A landscape with many peaks, sampled at points; each row gives a point and its height.
From any point a climber steps to the highest of the 2 points nearest to it. It stops when none of these is higher. Distance is the straight distance between rows; heights are no part of it.
(189): [ 95 113 127 129 171 123 119 164 138 133  80 135 134 143 119 128  82 145
 165 116  24 154 148 144 128 111 148 128 168  97  66 115 146 148 112 135
 141]  height 521
(849): [145  93 174 118 167 103 115 153 139 102  99 127 115 133  63  86 168 111
 112  86 107 223 129 127 128 179  71 134 108 108 114 119 138  92 134 124
 105]  height 456
(1222): [124 201  98 144 111 144 138 123 104 182  93 133 150 119 111 146 116 181
 131 141 123 169 112 146 128 118 109 149 113 136 103 165 160 161  62 112
 226]  height 310
(1265): [134 139 132  96 162 149 169  81 178  52 178 104 123 161 158 104 104 109
 155 107  78 104 172 100 156  66 161 174 183 134 126 139 141 136 127 103
 108]  height 273
(1613): [123 166  94 134 117 123 131 111 100 162 116 143 152 132  77 136 134 150
 122  91 105 193 139 120 116 119  87 163 136 114 125 179 155 137  87 131
 191]  height 288
(1260): [163 149 138 121 139 130 160 148 156  97 130 124 123 140 137  79 135 113
 165  99 135 149 110 108 157 123  80 140 110 158 115 114 178  71 108 104
 109]  height 40
(596): [110  97 116 166 189  91 153 176 159 121 142 145 108 145 105 131 188 167
  81 153 175 124 144 119  89 160  63  93  81 103 160 187 131 113 134 132
 151]  height 439
(823): [117 146 125 114 133 186 113 111  83 127 187  80 119 127 145 158 142  93
  69 108 133 133 117 147 136 151 105 130  95 207 121  93 130  77 136 145
 134]  height 140
(1197): [ 59 145  99 122 148 154 125 116 102 122 135 137 109 129 163 154  68 120
  99  66  72 104 163 172 135 154 144 130 143 148  71  95 129 124 129 142
 147]  height 311
(1276): [120  98 118 149 126 152 141 128 124 101 172 160 118 110 123 133 180 132
 115 155 183 138 126 128  99 140  72 130 125 133 180 149 118  95 146 152
 102]  height 491
(214): [189 135 198  99 108  79 124  82 115 123  94  98 134 145 112  96 121 132
 172 115 122 165 154 123 126 115 189 160 169 128 116 112 126 164 148  94
  79]  height 182
(859): [129 137 134 132  78 103 126 129 132 142 125 132 141  93 140 129 110 125
 156  95  94 129  75 128 155 150 163 100 114 143 149 101 129 105 146 113
  94]  height 209
(469): [132 114 133 112 163 117 159 155 173  94 103 139 151 131  99  97  79 115
 171  87   6 143 159 123 156 103 180 133 174  92  82 149 142 130 118 111
 125]  height 490
(704): [122 139 106  71 135  96 124  99 131 115 153 117 108  84 161 112  82  85
  85  47  82  79 142 103 143 118 181 156 147 144 114 106  94 161 159 128
 123]  height 81
(862): [ 99 125 120 158 105  85 129 111 100 133 121 186 105  92 134 144  99 159
 140 122 139 161  97 174  86 115 128 132 152 123 148 128 137 153 160 135
 148]  height 622
(224): [161 107 153 111 131  84  99 131 154 146 116 131 112 162 141 107 134 134
  87 122 142 132  81 117 118 109 133  97  74 122 145 128 133 127 127 111
 161]  height 541
(780): [153  67 157 115 149 145 120 118  86 164 113  83 116 145 124 114 164 100
  71  92 134 108 119 119  82 128 130 157 123 168 125 120 119 154 161 144
  87]  height 104
(1165): [129  93  94 114 170 124 123 156 170 119 124 144  96 148 162 126 122 140
  77 173 163  83 181 127 109  83 107 118 147  85 126 139 126 156 135 166
 181]  height 355
(1374): [ 68 170 124 143 107 190  98 115  97 110 160 164 139 121  98 188 143 129
 132 132  74 198  97 174 133 155  96 117 132 115 142 130 124  91 105 154
 153]  height 172
(1164): [123 138 110 115  94 165 148 110 160  99 148 148 144 135 149 117 141 143
 142 138 128  89 117 110 139  55 146 149 153  90 163 162 129 158  99 148
 124]  height 303
(1157): [ 83 179  83 136 123 153 123 116  74 176 108 120 142 117 130 163  73 143
 105  91  70 129 140 161 129 148 119 135 140 144  50 122 139 147  91 140
 167]  height 287
(1620): [138 114 116 137 148  75 128 162 166 126 162 150  99 124 121 103 175 131
  78 115 172 144 117 112 114 154  74 104  80 125 175 148 130  84 147 123
 149]  height 472
(1128): [ 92  98  84 136 172 131 102 169 139 157 102 134 116 129 140 148 131 148
  70 179 149  88 184 117 112 161  89 100 149  66  98 140 101 142 124 173
 171]  height 383
(1585): [121 165 145 137 185 148  95 140 127 115 148  96 116 108  74 165 165 132
 107 155 118 187 170 150 126 180  47 111  91 110 105 117 120 111 132 158
 178]  height 649
(303): [130 122 158 145 144 111 115 153 171 114 121 127 105 160 154 133 117 138
 129 168 157 132  58 131 135 134 131  82  48 140 136  93 144 103 133  99
 157]  height 508
(249): [164 130 162 116 121 181 163 124 128 119 113 125 152 150 117 110 178 137
 178 189 206  99 139  90 136  99 136 137 105 121 151 154 143 142  86 114
 116]  height 426
(1397): [ 85 155  97 103  88 174  97  94 116 117 163 122 126 137 151 175 109 126
  61 118  95 129 125 146 149  87 143 121 136 117 125 118 103 144 114 150
 166]  height 225
(600): [151 176 100 110  72  96 132 111 149 143 139 133 151  77 143 121  97 143
 161 137 140  92 135 116 162  98 165 125 143 115 135 117 120 142 140 130
 124]  height 122
(1203): [107 104 116 135  67 178 145  87 101 107 139 133 123 137 170 173 115 145
 144 189 182  89 120 168 116 123 156 125 187 111 148 153 118 185 156 143
  92]  height 257
(839): [111 108 116 148 170  95 123 171 114 158  67 138 111 123 128 121  79 137
 155 127  93 127 163 139 113 137 126 134 161 118  76  99 140 142 138 145
 147]  height 554
(95): [190 158 125 123  99  97 158 128 117 177 101  97 164 112 111  91 128 108
 138  55 107 107  96  85 152 125 131 140 122 159 102 158 166 111  97 118
 106]  height 595
(240): [205 128 162  88 169 118 126 120 128 141 110  75 132 173 125  81 144 114
 102 116 145 108 186  77 133 121 133 136 122 142  90 129 123 106 107 129
  99]  height 99
(321): [126 129  99 137  86 158 129 121 118 131 161 113 136 114 154 153 116 101
 130 176 202  32 146 117 157 168 129 105 134 137 143 128 100 131 146 135
  89]  height 384
(791): [121 124 149 142 172 109 125 139 139  78 142 145  80 138 140 126 137 127
  79 104 112 200  58 168  85 110  81 122 101 129 144 132 162  98 137 141
 165]  height 148
(1610): [125 109 118  94 130 149 127 112 160  89 146 150 111 162 163 123 133 143
  95 164 164 113 147 134 120  48 126 132 144  84 152 146 124 176 130 155
 170]  height 330
(486): [ 74 160 101 131 119 192 110 128 143 124 156 133 126 160 172 163 125 144
  90 148 119 111  96 155 158 105 126  97  98 124 140 110 117 115 100 149
 171]  height 207
(965): [107 165 110 145 181 144 144 137 149  76 151 173  99 146 118 123 148 140
 125 108  95 199 115 161  93 120  49 140 113 116 129 162 172 100 107 147
 183]  height 164
(504): [104 147 100 149  60  82 134 123 126 166 135 168 148  81 133 150  95 171
 139 147 163 125  81 139 129 155 165  93 125 126 169 155 119 130 147  89
 149]  height 147
(1158): [159 118 161  94 149  75 113  93 105 141 104  94  88 142 161 111 119 115
 122 104 113 110 122 141 112 124 172 155 152 164 128  72 123 181 185  90
  79]  height 135
(957): [156 159 123 102 132 155 134 117 122 110 174  80 128 132 131 130 142  91
  95  85 132 123 152  81 157 139  96 135  95 182 103  94 128  75 116 124
 124]  height 126
(872): [131 123 148 130 152 102  74 163  98 188  83  81 118 115 102 158 107 130
 100 170 143 131 130 119 125 186 145  90  93 133  84  73 100 129 131 129
 171]  height 546
(338): [157 128 150 117  97  63 104 122  92 145 120 140  93  88 132 128 121  92
 134 128 168 152  75 138 110 166 163 108  99 163 149  83 111 131 193  91
 110]  height 180
(1113): [119 115 147 159 129 209 141 145 116 111 170 111 136 145 148 143 162 107
 150 175 165 127 106 145 132 145 114 117  93 185 147 123 137  74 127 130
 103]  height 372
(1570): [120 160 103 110 126 123 166 143 173 110 131 117 163 105 119 113  93 129
 174 106  34  99 170 129 162  85 185 140 186  93  97 151 124 134 103 140
 111]  height 463
(695): [144 127 134 115 156 127  98 170 170 143  89 139 155 171 108 100 140 153
 131 144  95 157 111  94 154 117 127  97  85  79 116 149 133 116  72 113
 180]  height 369
(1407): [110 125 107 124 194 166 150 176 201  98 113 166 124 165 150 106 128 139
 168 171 105  96 152 120 151  83 106 122 114  94 112 124 155 114  80 129
 164]  height 329
(193): [ 69 141 102 100 115 123 141  85 106  89 157 158 104  88 147 157  68 122
 121  74  90 151 173 152 122 121 157 170 203 130 114 102 115 150 170 137
 124]  height 358
(100): [178 108 142  88 148 101 102 100  93 156 114  93  96 147 159 111 145 110
  67 118 155  91 130 121  99 118 148 146 116 159 117  96 107 171 183 127
 110]  height 120
(973): [107 140 115 167 147 106  92 154 113 187 106 123 128 117 111 166  94 145
  92 151 138 118  97 154 121 199 118  85  71 140 113 111 123 121 128 123
 184]  height 513
(1184): [146 128 148 112  99 112 134  83  71 168 104  94 127 106 145 132 120 127
 141 136 126  85 126 157 120 136 193 152 175 159 122  98 114 191 192 108
  76]  height 150
(259): [134 173 112 113  48 120 121 101 114 145 152 139 152  68 143 168 105 143
 172 169 169 133 114 135 158 135 172 102 139 129 155 115 105 123 158 116
 129]  height 134
(1046): [104 141 102 128  88 163 164 105 127 127 123 129 124 140 196 150  87 169
 140 181 162  57 128 168 139  94 157 120 170 118 127 136 139 183 133 135
 118]  height 240
(103): [125 107 161 144 131 163 114 111  92 109 138 119 118 135  77 165 175 136
 106 160 162 197 155 159  93 120  95 144 143 113 139 136 115 145 136 166
 145]  height 641
(692): [152 130  94 147 117 128 157 122 125 152 139 106 151 132 156 124 136 106
 137 154 173   4  97 103 136 147 145 109 118 161 141 156 115 152 137 120
  66]  height 409
(410): [ 89 103 129 152 108 183 128 112  96 103 158 140 116 141 161 183 115 138
 108 199 205 103 103 176 107 154 120 106 140 139 138 145 113 142 163 144
 115]  height 276
(227): [144  69 136 141 119 157 131 124 101 175 110 109 154 147 115 122 171 115
  89 122 132  99 119 113 105 112 124 143 126 135 143 162 118 148 119 155
 103]  height 90
(330): [143  82 141 140 159 154 112 177 106 188 128  72 158 148  96 137 191 115
  68 159 143 115 138  96 116 160 118 100  76 140 134 172 115 105 104 140
 156]  height 294
(1352): [126 140 125  96  77 162  96  94 120 132 162 122 148 133 146 147 152 129
  86  98  97 139  72 112 141  76 168 117 122 117 175 144 107 135 110 139
 143]  height 245
(533): [159 168 124 137 140 123 130 130 104 187  87 100 127 142 117 134 112 157
 120 153 170 148 123 128 115 121 104 134 103 151  98 142 163 140  76 123
 207]  height 332
(1338): [ 91  49 154 177 140 109 117 174 130 146  90 155 130 151  92 140 140 142
 106 127 116 134  87 130  94 180 131  88 101 110 136 135 108 138 135 121
 107]  height 578
(777): [117 110 162 130 127 203 148 127 139  94 141 112 140 155 146 140 168 126
 174 199 180  96 133 119 159 113 122 132 111 140 149 114 140 109 117 126
  95]  height 395
(459): [119 136 127  99 150 134 128 115 116 131 114  80 135 141 129 157  71 125
 110 102  71 135 187  99 137 113 159 159 165 127  56 113 132 154 114 111
 160]  height 414
(706): [112 135 116 129 157  99 100 149 138 135  90 161 135 113  56 116 141 130
 163 100  57 213 150 115 124 179  60 147 129  85  84 145 135 136 100 125
 166]  height 427
(1403): [181 113 157  97 119  96  85 130 139 141 125  85 130 146 122 125 133 106
 124 182 193  85 147  84 140 142 175  98  90 127 130  95  82 142 156  97
  99]  height 340
(198): [105 136 118  95 137  97 137 121 112 120 115 131 112  94 134 140  52 125
 135  91  79 143 190 141 131 112 172 149 179 128  83  99 123 174 160 111
 157]  height 385
(850): [165 133 130 115  72  73 137 102 115 152 106 146 161  90  94 109 116 157
 165 112 139 164 154 117 118  95 170 153 174  87 135 155 115 173 135 128
 125]  height 244
(827): [174 121 177 132 145 113 114 119  91 157  98  88 106 145 100 134 123 128
 118 144 163 168 139 139  94 127 121 134 106 152  94 113 138 143 124 130
 154]  height 361
(89): [108  96 143 157  89 169 116 104  57 158 128 124 144 119 106 169 135 116
  99 143 148 166 115 176  94 138 132 142 155 132 145 161 118 164 142 155
 135]  height 576
(1004): [ 99  95 135 152 122 132 110 136 111 126 170 128 130 127 129 179 124 108
  86 177 207 104 102 146  92 186 131  78  94 164 135 134  91 135 182 114
 112]  height 296
(1115): [179 161 145  84  92  52 136  88 125 113 127 163 127  90 116  78 101 128
 158  75 125 190 130 114 119  88 167 149 163 108 130 152 133 143 150 108
 128]  height 222
(448): [ 57 169  84 141 119 179 117 127 153 119 135 175 111 149 154 160 126 167
  91 169 116 121  93 174 135 103 112 114 108  90 155 168 131 143  78 137
 217]  height 193
(512): [170 123 122 144 135 156 162 127 121 104 147 125 113 140 140  93 171 114
 141 114 169 146  97 125 117 113  71 160 119 186 146 129 162  77 128 125
  76]  height 51
(856): [136 105 182 127  88 112  99 132 105 146 126 105 132 104 109 138 118  89
 158 138 135 161  89 130 141 172 167 108 113 159 153  82 111 115 171 103
  90]  height 195
(505): [ 73 147 108 124 107 157 121  84  82  97 168 145 107 109 163 168  99 123
 114  93 109 135 137 186 125 136 126 138 171 155 114  96 131 103 151 151
 118]  height 334
(851): [151 140 144  91 105 144 103 108 134 128 153  71 138 139 147 148 129 103
 141 175 164  62 151 109 177 145 150 121 129 151 138  82 104 132 151 125
 102]  height 362
(356): [153 148  91 129 159 116 168 120 143  83 160 138  99 114 156  95 102  98
 160  93 145 105 186 116 118 101  86 181 163 174 112 110 159 109 141 125
 104]  height 543
(202): [125  58 163 127 166  94 131 172 146 116  74 143 104 118  95  72 158  98
 118  73 101 164 123 116 109 155  98 146 129 115 125 105 122 120 143 126
  88]  height 496
(814): [127 133 108 146 114 108 145 170 158 172  99 137 152 136 126 130 124 161
 148 153 163  78  94  89 139 137 146  98  82 129 135 163 137 126  82  89
 146]  height 494
(562): [ 82 112 111 158 113 156  99 128 112 165 120 144 155 133  64 163 169 145
  97 135  90 169 124 152 110 175  97 134 123  97 151 175 110 135  99 152
 170]  height 492
(462): [139 100 110 137 156 112 136 146 175  79 163 139  93 135 173  99 143 111
 139 156 174  63 161 121 131 126  96 124 122 135 155  92 115 107 167 140
  75]  height 425
(64): [162 119 185  98 124 101 114 115 157  85 118 131 134 169 123  80 118 116
 129  84  89 197 119 103 149 101 158 122 121 112 120 125 133 115 122 109
 115]  height 585
(753): [ 94 120 106 147 104 172 153 129 117 155  93 125 142 147 160 153  95 167
 143 168 132  79 156 156 134 105 130 135 172 106  96 134 134 162  97 154
 127]  height 224
(468): [102 133 160 135 181 137  83 161  99 147 102  83 116  99  73 170 137 119
 106 153 115 168 164 143 127 211  96 106  96 132  90  85  99 113 138 153
 150]  height 593
(526): [107 116 120 134 162  92 103 157 175  89 162 153  91 100 122 128 155 119
 104 128 146 159 131 127 130 170  71  92  89 107 154  98 107  82 160 143
 145]  height 503
(1356): [196 103 158 130 112 163 142  99  83 175 116 102 160 153 111  98 180 101
 130 121 153 124  94 105 104 109 141 165 120 166 148 185 139 151 124 128
  90]  height 76
(774): [173 116 153 122 173  61 158 123 158  91 103 118 108 127 126  60  94 111
 186 102 108 126 176 121 119 112 144 176 186 141 111 119 154 144 152  96
  71]  height 440
(670): [148 115 123 144 127 110 150 114 140 123 130  98 125 158 181 127 122 138
 147 183 147  14 110 124 134 125 180 121 143 133 142 118 109 175 179 101
  59]  height 435
(1261): [168 154  92  79 107 100 128  81 102 136 156 116 125  84 142 104 126  83
  89  57 130  79 130  93 120 111 141 166 144 158 137 130 113 150 149 143
 111]  height 95
(482): [125 118 124 128 113 116 132 125 133 115 136 129 132  99 134 101 135  91
 127  67  88  98 105 117 140 143 137 137 132 140 152 109 106 107 137 142
  62]  height 223
(389): [111 133 132 154 144 124 130 158 175 107 125 151 104 157 177 124  92 149
 175 156 124 111  96 152 152 119 131  96  91 135 131  83 162 115 130 104
 136]  height 483
(1123): [192 141 161  73 113  65 128  58 120  99 125 139 131 122 111  69 132 112
 143  72 114 160 145 105 111  84 185 173 179 109 138 152 108 177 152 116
  71]  height 201
(94): [ 76 135  99 167 141 202 151 164 136 151  99 132 156 164 164 140 122 159
 150 171 116  50 135 133 147 120 127 105 126 111  93 127 141 113  76 136
 125]  height 208
(1040): [150  99 168 144 165 143 126 161 107 150 166  74 124 133 106 143 194 107
  72 171 195 144 147 135 103 161 100  93  63 150 143 161 120 105 152 135
 145]  height 319
(1282): [126 122 118 130  78  65 120 126  94 189 132 156 137  65 112 139 113 116
 124 123 178 118  89 116 111 196 173 111 109 151 160 139 108 148 169  94
 123]  height 162
(921): [ 77 150  95 147 141 173 137 166 157 138 112 150 157 148 140 139 115 139
 180 137  65  95 145 143 171 132 122 109 135  92 100 119 133 111  80 139
 114]  height 198
(702): [162 174 164 108 143 124 109  90 104  84 166 106  94 131 123 160 124 131
 108 149 179 206 131 134 116 113 112 129 107 155 122  96 138 106 132 125
 178]  height 423
(266): [119 130 153 111 164 147 104 132 102 122 147  85 119 114  67 168 182 128
  69 158 155 181 196 144 110 156  81 119 122  94 120 136 105 140 142 177
 167]  height 716
(497): [151 126 137 104 174 136 128 178 193 113  81 163 140 170 128  78 109 143
 173 143  84 131 137 107 154  79 138 108 116  89 106 150 154 124  74 108
 169]  height 349
(897): [164 159 108 136 140 107 191 115 148  84 144 157 106 112 168  80  99 131
 208 110 134 123 132 135 116  79 120 171 171 162 128 134 179 121 143 110
 101]  height 509
(613): [ 54 137  97 168 118 106 100 115 110 137 120 190 106 111 132 156  99 159
  97 109 103 147  85 209 100 147 126 111 136  98 138 145 115 141 134 148
 182]  height 673
(19): [113 152 120  84 110  99 131 122 142 140 114  88 161  91 128 124  89 132
 134  96  54  89 148 116 163 109 211 131 167 106 106 121  97 149 121 142
 107]  height 470
(1472): [ 70  97 126 162  73 160 108 128  82 188 108 135 174 111  90 168 135 142
 106 126  93 146  88 168 109 156 160 113 132 116 150 170 103 149 121 137
 147]  height 530
(344): [103 196  94 135  82 171 141 123  91 183  99 113 174 111 111 166 104 168
 151 137  93 157 143 156 153 124 134 137 149 130  73 137 141 155  76 123
 175]  height 290
(112): [ 99 144 113 126 170 179 156 149 174  62 144 154 117 164 143 128 121 132
 183 155 121 134 191 134 154  95  85 153 143 106 106 112 159 117 109 137
 144]  height 309
(44): [129 191 113 130 130 124 115 115 121 103 164 143 102 107 136 146 118 137
 135 129 156 182 105 136 127 126  80 125 105 154 142 100 149  88 123 135
 184]  height 453
(1487): [171 138 159  93 145  99 134  95 163  61 154 135 124 140 120  71 104  90
 125  74 111 171 178  77 146  99 156 149 147 118 113 143 115 114 129 106
 113]  height 634
(797): [133  69 151 130 158  98 105 141 150 126 137 120 106 155 139 134 161 129
  61 158 160 111 106 127  93 119 123  91  78 116 150 129 103 140 158 132
 130]  height 581
(367): [155 139 143 162 108 131 162 166 150 131 111 134 140 124 120 105 136 125
 213 150 164 122  97 105 165 152 102 115  90 147 135 118 167  75 111  93
  94]  height 29
(1373): [ 74 159 108 136 100 169 118 133 134 111 142 146 154 123 114 162 128 125
 160 108  68 146 138 145 167 143 114 115 137 113 125 106 121  98 100 142
 121]  height 186
(689): [ 79 135  68 133 104 110 107 133 179 111 157 185 123  95 140 146  99 135
 131 159 161  95 165 131 156 147 121 101 154  62 151 135  92 139 133 139
 149]  height 574
(1593): [136 138 163 152 162 188 136 143 110 111 169  80 120 133 124 150 178 118
 118 171 180 158 134 167 120 144  70 117  86 163 140 131 143  82 134 151
 138]  height 348
(723): [166 138 107  89 174 114 143 126 172  55 180 137 100 127 146  85 118  84
 121  96 135 117 190  92 144  92 110 151 135 147 121 125 132  93 140 117
 121]  height 582
(522): [189 165 135  95 169 122 145 120 130 113 145  85 128 153 124  93 114 102
 118  81 135 138 193  56 156 139 113 138  99 152  67 121 139  82  98  99
 134]  height 113
(1155): [152 122 149 134 136 134 137 156 166 141  91 133 161 161 103 106 157 156
 168 182 188 108 113  69 137 128 138  99  82  97 142 165 131 130  70  72
 148]  height 464
(1489): [108 163 120 100 109 148 135 124 130 149 118  77 152 141 147 147  75 160
 138 130  56 114 151 129 160  92 187 129 157 127  77  98 130 156 104 109
 145]  height 441
(889): [105  80 143 155 107 130 141 119  74 129 112 160 128  85 108 120 147 111
 139  77 103 175  83 162  92 161 126 155 155 158 150 130 125 112 144 140
  62]  height 363
(4): [136 138 139 126 181 107  88 144 150 132  94 139 131 157  74 112 144 156
 119 132 104 200 151 122 113 143  83 129 106  76 100 147 137 136  93 137
 187]  height 397
(776): [144 178 124 140 115  97  96 127 113 167 136 119 109 107 125 155  97 129
 104 118 152 155  86 143 130 164 110 106  76 166 131 102 148 104 122 112
 202]  height 484
(599): [156 164  79 100  88 110 138 102 119 156 138 105 149  82 140 126 105 111
 119 109 149  56 156  98 151 109 148 150 165 126 134 137 108 164 126 158
 120]  height 109
(446): [133 159 128 117  83 104 122 112 103 140 111 139 158  97  74 138 123 139
 159  98 108 194 156 118 139 124 137 148 154 104 115 134 122 149 109 129
 142]  height 265
(1275): [ 99 103 160 147 112 147 118 114  95  93 135 143 128 101 105 143 143 119
 153 114  98 199 112 148 121 142 112 138 153 139 144  96 117 102 140 138
  86]  height 388
(151): [126 106  92 158 141 123 153 142 171  84 159 179 119 126 159  90 158 116
 147 118 160  95 128 114 116 115  75 135 134 121 175 146 137  89 136 145
  89]  height 455
(1479): [115 122 128 113 147 155 157  84 144  56 177 109 113 157 173 116 134 110
 130  79  64 127 118 119 125  75 140 175 173 160 139 125 143 113 129 110
  69]  height 256
(657): [ 88 117 105 146  99 132 143 105 110 104 142 190 120 103 141 131 113 148
 147 105 102 154 107 176 101  86 135 145 194 100 155 143 131 138 144 155
 106]  height 577
(639): [195 131 152 110 124 180 142 107 106 119 148  98 130 169 147  88 182  99
 121 113 149 127  66 100 122  96 122 150 101 187 145 148 161 107 119 111
  82]  height 62
(597): [112 122 104 132 143 108 107 159 174 115 146 151 123 118 119 139 138 127
 134 161 158 109 174 114 153 154  87  97 111  90 136  98 100 104 138 145
 142]  height 537
(1076): [145  97 152 149 145 126 130 182 165 127 120 108 132 138 114 115 152 119
 156 158 147 111 125  95 162 169 109  92  81 135 134  96 122  80 123 113
  86]  height 19
(733): [ 58 104  72 144  95 121 116 113 131 122 140 200 109 106 151 150 107 142
  79 125 142  94 125 176 114 134 131 115 160  82 155 153  96 157 148 152
 148]  height 621
(1444): [107  67 152 154 158 108 101 156 114 173 110 112 119 153 108 156 145 137
  36 141 147 116  96 135  76 164 131  87  75 133 130 138 101 149 145 132
 148]  height 626
(1413): [110  38 155 160 155 113 127 161 128 136  75 133 121 133 114 108 139 124
 119 109 104 107 124 123 103 149 137 135 135 110 131 112 109 143 142 144
  66]  height 538
(873): [138 113 122 148 129 102 134 157 124 179  80 112 137 113 143 117  90 141
 161 128 115  76 130 118 132 144 151 117 127 138  96  98 143 120 118 125
 110]  height 594
(296): [102  85 104 167 179 128 139 168 124 151 124 139 120 132 114 144 172 149
  77 145 160 100 174 138  90 160  61 108 120 101 116 160 120 121 126 169
 132]  height 410
(1389): [153 176  83 127 100 115 156 139 136 174 132 141 158 113 114  95 140 127
 123  57 101 118  97  92 151 124 113 143 115 134 143 176 164  94  76 109
 144]  height 557
(10): [189 132 130 144 104  93 155 139 107 197  99  84 152 108 139  98 125 114
 156 101 133  65  92 105 127 144 150 127 112 173 118 131 153 127 131 111
  80]  height 639
(494): [176 149 158 114 108 120 121  91  79 133 134  99 116 124 117 131 124 105
 132 119 165 179 134 129 113 128 126 156 130 180 114  98 144 124 157 111
 128]  height 390
(1375): [192 142 158 120 143  88 175 121 162  97 103 129 123 156 151  57 103 141
 203 116 122 139 129 127 133  73 152 156 150 143 109 139 178 140 130  91
 102]  height 474
(1141): [136 101 133 113 116 104  86 136 130 159 145 101 129 105 116 152 137  98
  78 167 191  83 133 101 127 178 149  84  78 137 148  98  81 134 173 118
 133]  height 318
(1087): [168 124 157 130  89  90 133 112 101 153  93 110 138 112 123 130 114 135
 188 159 155 122 132 135 117 128 162 152 156 143 130 101 121 167 168  97
  82]  height 165
(1358): [125 154 124 120 153 170 183 110 152  68 144 120 132 156 130 127 106 126
 186 129 106 125 201  99 159  77 123 185 178 126  94 135 174 131  96 108
 124]  height 291
(382): [126 122 134 137 127 114 138 138 176 114 132 129 123 139 183 122  98 148
 166 164 138  53 113 127 151 104 170 104 115 121 134  97 127 144 155 105
 100]  height 459
(1575): [144 103 185 134 134 122 112 128 113  80 129 129 101 132  95 118 162 104
 130 121 122 236  76 141 116 142  95 129 119 144 146 108 134  85 141 130
 105]  height 418
(1315): [121 156 129 112  63 188 126 119 118 147 151 134 174 129 123 144 167 127
 130 134 120 139  57 112 152 109 166 117 113 131 185 169 133  98  82 110
 143]  height 263
(38): [121 111 122 118 123 127 144 100 142  95 139 130 127 124 154  96 123 110
 121  73  53  98 121 135 122  89 160 160 173 130 143 125 123 147 144 145
  67]  height 239
(1435): [ 92 140 108 167 149 143 136 142 151 111 127 181 119 146 131 132 139 165
 131 141 121 156  97 169 107 104  89 132 115  99 152 159 161 134  93 139
 187]  height 179
(1597): [105 108 104 131  79 140 125 103 122  94 167 182 120 103 135 152 154 128
 134 157 155 142 109 128 116 108 122 127 176  87 184 150 101 129 151 159
 102]  height 534
(1408): [ 83 115  96 164 143 100 111 153 113 184  78 175 141 111  67 130 139 148
 141 109  82 152 134 132 107 193  82 138 136  88 116 167 128 135 105 143
 152]  height 457
(968): [162  96 128 148 164  90 152 137 166 102 112 132 100 149 150  83 127 117
 180 157 154  79 170 118 117 116 120 159 159 128 130 108 146 139 156 119
  66]  height 408
(290): [148 122 178 113 145 153 118 112 144  83 142 100 116 173 146 121 155 134
 154 153 151 144 137 119 142  89 135 134 116 137 138  96 135 115 123 124
 107]  height 370
(1255): [117 143  87 152  99  93 139 155 151 179 103 162 147 129 114 116 133 170
 136 115 108 119  85 114 135 144 119 116 105 113 168 184 140 110  88  93
 171]  height 522
(1524): [125 101 145  94 128 106 107 136 126 158  75 107 141 116 112 118 112 123
 125  82  54 111 139  97 128 120 193 127 152 102 107 107 104 151 125 148
 105]  height 501
(158): [ 79 150 100 136  86 193 153 122 145 120 144 172 154 130 149 138 167 157
 137 143 131  90  82 119 137  89 140 121 125  94 185 179 129 117  71 124
 136]  height 282
(1455): [ 98 133 129 140 106 189 107 113  74 135 163 119 148 115 106 172 147  88
  91 103 101 162 107 160 130 160 112 137 117 168 127 127 123  89 121 164
 135]  height 155
(1134): [154  89 179 103 123 107  93 131 121 144  93 102 142 144  96 107 140 112
 117  96  98 157 128 104 139 139 155 116 110 110 125 100 107 123 121 124
 114]  height 540

Call two points neighbours if one is among the 2 nearest of the other. Go from one point of each pair to the other, from neighbour to neighbour, staying as high as possible. Name the lowest point that can't be avoided.
(613) / (266) | (1157)
(10) / (613) | (968)
(10) / (1487) | (1570)

Two climbers start at each pair of points below. Name the first point that both come to, or write never.
(1157) / (94) | never
(1123) / (1164) | never
(1403) / (1158) | never
